Each row is a point on a landscape with many valleys, with its height.
From any point a ball takes the steepest step (drop divided by distance) to one of its 2 nearest points. It stops when none of these is lower. Distance is the straight distance between rows; heights are no part of it.
Nosi: [132 177 129 161 128 112 135  67 180 123 142 126 155 140  81 139 101 139
 101 140 157]  height 60.8
dera: [131 152 141 109 112 191 175  48 146 159 135 162 136 137  90 114 164  84
  97 121 132]  height 53.4
sovu: [170  53 142 153 118 136 141 145 113 118 119 132 122  97 165 113 131 155
 141  89 104]  height 43.3
geku: [127 133 130 159  87 129 105 146 106  92 159 155 134 190 177 132 111 148
 119  85 164]  height 43.7
motab: [149 143 155 136 121 165 171  99 164 102 147 152 198 141 149  99 151 158
 109  95 171]  height 43.4
Buku: [123 135  91 170 126 121 141 160 123 135 102 177 149 170 143 121 135 110
 197 150 115]  height 31.6
kug: [ 53 152  94 174 139 116 117 180 166 120 120 105 125 151 134 156 140 148
 127 170  98]  height 22.7
zerid: [ 90 120  98  92 119 133 136 102  80 129 145 103 110  92  47 192 155 108
 104 151 139]  height 65.3
meb: [104 158  87 119  88 147 142 104 124 118  98 174 111 181 138  83 132 155
  94 192 134]  height 49.0
sevu: [ 91 155 137  84  93 118 158  93 137 147 134 116 138 142 147 157 111 127
 114 105 126]  height 27.2
kose: [163  76 137 114 136  97  96 125 144  98 141 143  88 114 125 132  83 142
 201 146  90]  height 51.8
badir: [102 156 133 124  92 147 144  84 181 119 186 139 122 134 164 152 125 152
 109 129  95]  height 33.7
moki: [196  85 137 123 147 125 140  93 145 143 117  88 123 111 179 135 141 161
 146  88  89]  height 47.6
zad: [125 136  66 137 134 114  63 133 135 141 126 125 144 139  90  79  95 129
 142 162 126]  height 20.8
zadef: [116 113 133  74 147 113 150 136 103 178 123 131 135  91 189 120 171 145
  76 117 166]  height 38.6
dus: [141 138 101 198 108  93 134 152 118  79  85 121 157 142 164 154 107 186
 176 137  91]  height 22.0
ridip: [211 112 198 113 169 116 151 131 138  94  90 136 118 115 125 104 131 138
 157  93 180]  height 36.6
voreb: [ 79 141  77 122 121  90  81 137 156 117 144 120 152 157  82 175 107 144
 101 183 159]  height 60.0
kora: [ 87 131  57 141  88 157 139 128 122 140  68 178 119 110  60 145 163 156
  69 161 135]  height 63.5
verom: [132 168 118 128 162  91 111 153 120 159 114  91 133  79  60 126 127 100
 132 101 113]  height 12.1
vel: [134 130 161 142 129 129 171 113 118 113 190 132 141  80 132 182  84 119
 120 146 102]  height 64.4
Gub: [149 104 139 192 126 100 147 142 151 103 114 102 184 117 123 145  99 166
 155 105 140]  height 15.5
nutob: [177  94 168 113 119 112 109 168 151  88  90 125 124 162 154 136  99 146
 155  75 187]  height 42.3
Dob: [198 119 185 193 134 170 145 103 104  92 151 149 127 119 142  99 144 119
 123 115 125]  height 35.4
merid: [114 124 126  91 130 136 153 116 131 132 110 121 142 143  74 143 163  68
 151 115 179]  height 6.7
ses: [ 72 136 124  66 160  87 128 140 133 184 171 126 118 111 126 183 113 156
 154  99  84]  height 9.9
dapu: [140 123 143  95 125 133 135  76 160 136 142 130 117 110  68 136  95 133
  55 141 180]  height 57.8
Taler: [154 134 123  82 153  78 101 137  86 114 179 110 130 100 155 164 119 167
 166  99 107]  height 59.3
Ketif: [144 103 124  89 104 118 146 106 103 128 153 102 111 115 172  80 158 140
 124 105 152]  height 45.0
Gotek: [106  70 112  98 135 129 157 109 125 124 150 161 153 100  92 109 114 111
 156 166 132]  height 21.9
Saku: [200  78 162  92 135 122 106 132 142 106  92 138  91 169 157 149 103 135
 177 103 116]  height 47.1
kifog: [103 131 136  77 154 142 160 139 138 162 119  97 125  91 144 173 172  91
 115 151 103]  height 44.8
Zetug: [122 153  94 149 133 111 121 145 153 134  98 163 175 164 113 137  90 142
  97 192 167]  height 56.5
Gur: [116 149 147 121 116 129 115 142  53 111 164 130 107 150 125 142  85  60
 121 119 127]  height 16.6
pesep: [ 76  94 146 163 128 119 117 196 165 113 129 123  97 116 134 177 110 129
 108 139 113]  height 29.4
bizu: [196 115 181 139 183 104 158 115 109 142 143 161 103  73 165 178 104 158
 130 103 139]  height 54.8
mitol: [129 186 127 107 117 139 122  69 157 144 159 192 132 174  95 113 138  86
 140 108 143]  height 49.6
Gadut: [138  84  85 161 142  94  86 125 127 136 154 116 133 103  81  81 146 144
 168 115 108]  height 13.5
gido: [141 167 110 111 122 137 104 134 150 147 145 171 148 159 126 101 167  88
 175  71 137]  height 44.9
Kaged: [146 150 140 114 133 131 104 157  44 116 164  81 134 132 163 108 134  99
 128  92 130]  height 10.0
pab: [162 125 159 116 141 123 131 138 110  94 166  89 149  97 187 181  84 151
 126 130 105]  height 62.3
pezo: [ 87 167 114 131 103 116 102 107 105 103 116 135  79 171  77 138 120  84
 139 174 139]  height 23.0
lef: [ 98 149 153 173 115 169 191 127 147 107  88 104 152 133  92 149 170  99
  76 158 156]  height 42.5
medu: [136 154 117 107 136  65 104 122 143  88 167 134 130 107 111 133  96 153
 199 138 110]  height 55.6
mazez: [138 116 173 131 162 110 204  37 114 157 156 115 116  98 122 153 129 111
 144 154 124]  height 57.0
Nul: [155 119 165  82 172 141 180 128 165 152 133 116 165  87 145 145 158  94
 171 151 128]  height 49.1
Pefov: [179  90 138 127 158 124  88  99 100 141 149  53  94 112 211 129 140 174
 101 104 112]  height 51.6
bobas: [163  98 124 104 128 141  95 127 163 136 160 164 131 116 140  80  94 160
  88 118 140]  height 51.7
Sir: [108 123 164  98 148 106 176  73  84 162 175 105 107 116 173 171 136 139
  93 150 156]  height 60.5
Vin: [ 77 172  58 140 102 133 148 171 137 122  66 149 151 146 111 152 182 145
  93 152 152]  height 66.1
fonu: [ 99 146 119 103 109 158 139 128 147 148 147 115 132  78 137 120 166  96
 108 150  53]  height 40.3
duzib: [135 173 110 149  99 144  77 125 170  97 167 125 126 154 171 120 137 161
 127 120  94]  height 40.2
Rof: [133 119 155 108 114 126 169 132 132 104 140 197 157 118 113 104 130 148
 111  93 178]  height 47.7
Digu: [123 116  97 169  90 142  94 152 152  83 129 125 117 152 155  87 190 157
 151 145 117]  height 45.1
sapi: [ 75  94 115 110 106 120 177 111 109 110 141 161 157 138  84 172 150 107
 155 159 169]  height 15.4
Nukav: [102 147 133 205 117 160 163 138 112 133  81 158 120 129  97 101 162  76
  91 137 110]  height 38.9
bep: [138 132 124 158 111 125 102 171 107  83 116 190 109 194 158 140 127 122
 187 103 134]  height 37.9
neler: [175 127 150 130 126 111 102 136 111 102 121  97  51 110 173 126 130 177
  92  78 104]  height 47.0
Nimi: [182 135 154 112 153  94 135  96 132 120 142  89  94  83 138  92 194 158
 126 114 161]  height 48.9
gove: [ 85 107 116 144 115 137 112 149 115 151 122 138 138 171 146 150 106  97
 218 123  77]  height 26.0
dugog: [194 133 155 129 146  77 132 103 114  85 130 110 105 124 104 104 161 121
 187 103 147]  height 42.7
seguv: [ 94 134 106 104 102 115 126 103 136 168  90  32 152 131 115 105 109 134
  92 125 111]  height 35.1
Serid: [145 134 100 146 163  78 105 156 118 118 149  58 143  78  82 106 167 134
 157  91 142]  height 4.4
Parad: [126 143 117 128 105 138 102 138 117 130 182 146 150 134 147 117 114 133
  69  72 149]  height 48.0
Potiv: [168  69 155 140 171 115 127 152 102 170  77  70 115  95 158 119 117 126
 126 119 161]  height 23.8
Gat: [126  92  88 166 121 129  63 140 148 127 116  92 124 168 151 137 128 174
 189  97  49]  height 26.7
vozi: [159 153 150 159 118 186 134 119 127 138 136 194 151 120 128  83 153  99
 142  92 110]  height 39.7
sel: [118 149 155 107 105 113 109 134  99 133 140 100  81 154 189 118  85 169
 103  80 105]  height 42.6
tebi: [150 113 170 149 143 106 169 142 109 117 154 164  99  98 135 126 111 140
  89  86 164]  height 51.5
bivof: [114 160 102  71  92 164 109  84 123 144 103 114 153 173  84 141 126  85
 123 143 161]  height 15.0
bibe: [127  78  97 180 117 135  94 169 129  73 174 116 119  99 143 142 160 153
 149 132  92]  height 50.2
zoguv: [115 190 151  71  92 150 159 109 161 145  96 149 136 133 151 110 126  98
 141 122 102]  height 33.5
giv: [104 146  94 127 109 166 133 143 134  82  98 152 167 163 129  76 172 116
 134 203 164]  height 43.9
noson: [148  82 180 105 192  88 173 127 133 164 134 158  98  93 152 172 152 139
 147 136 172]  height 57.1
rifi: [ 86 137 100 175  98  91 122 115 115 101 134  78 118 167 150 145 110 168
 195 128  66]  height 28.3
lat: [107 103 129 118 108 169 118 129  69 150 133 148  98 152 113 131 109  73
  74 112 155]  height 21.8
gupil: [113 150 173 186 142 146 175  99 159 101  83 124 152 170  99 123 138  82
 146 169 156]  height 45.9
Dum: [137 114 124  59 152  98 111 128 150 161 142 149 115  88 104 113  80 150
  70 128 163]  height 54.9
mobug: [ 92 155 107 144 116 103 125 133 166 138  66  59 147 170 124 138 109 110
 149 134 147]  height 29.6
vol: [116 138 143 141 103 179 148 105 188 139 145 175 178 146 152 134 123 151
  77 141 141]  height 39.2
gasof: [102  90  84 112 129 121  88 166 137 170 129 125 118 144 128 136 132 139
 205  71  80]  height 19.3
nufos: [148  74 167 122 166 102 184 108 146 112 159 118 108  78 140 157 146 130
 178 169 131]  height 53.3
boz: [151 103 138 142 185 117 111 168 115 175 118  91 116  89 129 141 131 103
 169 104  97]  height 18.4
Lubof: [134 106 146 115 114 114 125 151 164 114  74  59 132 129 161 120  91 144
 156 123 109]  height 23.1
Mur: [142 121 122 134 141 157  41 180  83 141 142  85 100 139 152 108 131 108
 129  88 100]  height 2.4
bige: [125 166 123 149 151 153 163 127 142 114  78 209 167 150  78 125 110 138
 120 194 145]  height 59.1
nelum: [ 74 173  70 113 116 126  99 119 128 106 113  97 141 113  47 183 130 141
 104 165 118]  height 62.8
gudo: [119 142 119  73 167 110 105 146 106 208 103  91 122 114 135 122 155 122
  77  94 164]  height 33.4
Sofi: [158 129  93 170 139 166 102 158 173  99 105 149 156 176 153  88 160 136
 154 198 146]  height 38.7
Zusok: [135  92 126 141 123 162 148 144 124 167 119 131 178  80 103 114 113 109
  73 109 118]  height 34.0
Tepav: [150 151 179 149 114 182 140  86 100  85 145 158 138 134 118  68 104 112
  90 165 131]  height 31.0
gipil: [120 157 102 127 115 186 138 101 151 121  99 215 149 103  50 128 157 136
  82 164 141]  height 61.4
Zifi: [109 114 128  73 168 157  85 137  92 196 170 122  84 139 126 132 144  86
  74 114 141]  height 27.5
vas: [112  87 123 135 102 139 131 141 112 140 105 144 109 106 132  73 103 119
 148 128  71]  height 39.0
sozo: [126 113 108 131 102 161 135  91  80 117 131 173 170 124 106 100  92 119
 120 191 115]  height 26.8
Kobor: [132 133 126 129 125 175  97 155 131 139 116 119 157 112  93 101 141  51
  74 142 144]  height 30.5
Mufu: [106 121 157 154 125 144 140 173 141 126  87 132  92 112 127 107 119  95
 118 127 117]  height 34.6
pupe: [ 83 140 130  97 114 120  99 136 102 156 116  60  99 131 134 107  64 142
  86 113  96]  height 38.8
Boto: [ 83 184 100 192 122  83 117 129 130 110 128 114  92 183 114 144 122 135
 103 170 128]  height 14.0
kebu: [111 136  70 138 120 125 145 133 118 134 120 174 116 192 123 142  86 146
 110 230 133]  height 53.2
Bira: [167 138 117 162 137 152  70 162 149 112 111 125 146 102 104  74 111 113
 122 154 119]  height 25.9
Kidok: [174 108 193  99 156 131 152 126 124 154  70  96  94 125 187  96 152 121
 151 114 167]  height 30.0
zik: [106 157 142  97 127  94 166 128 125 158 134 167  99 104 147 170 118 134
 146  61  89]  height 19.0
rabe: [ 75 116 119 131 144 115  92 172  88 143 163 111  90 148 126 130 130 130
 137  86  87]  height 10.4

Where does a ball stop that starts at each point below?
Ketif: Mur
nelum: Sofi
kora: Sofi
bizu: sevu
mitol: merid
dapu: gasof
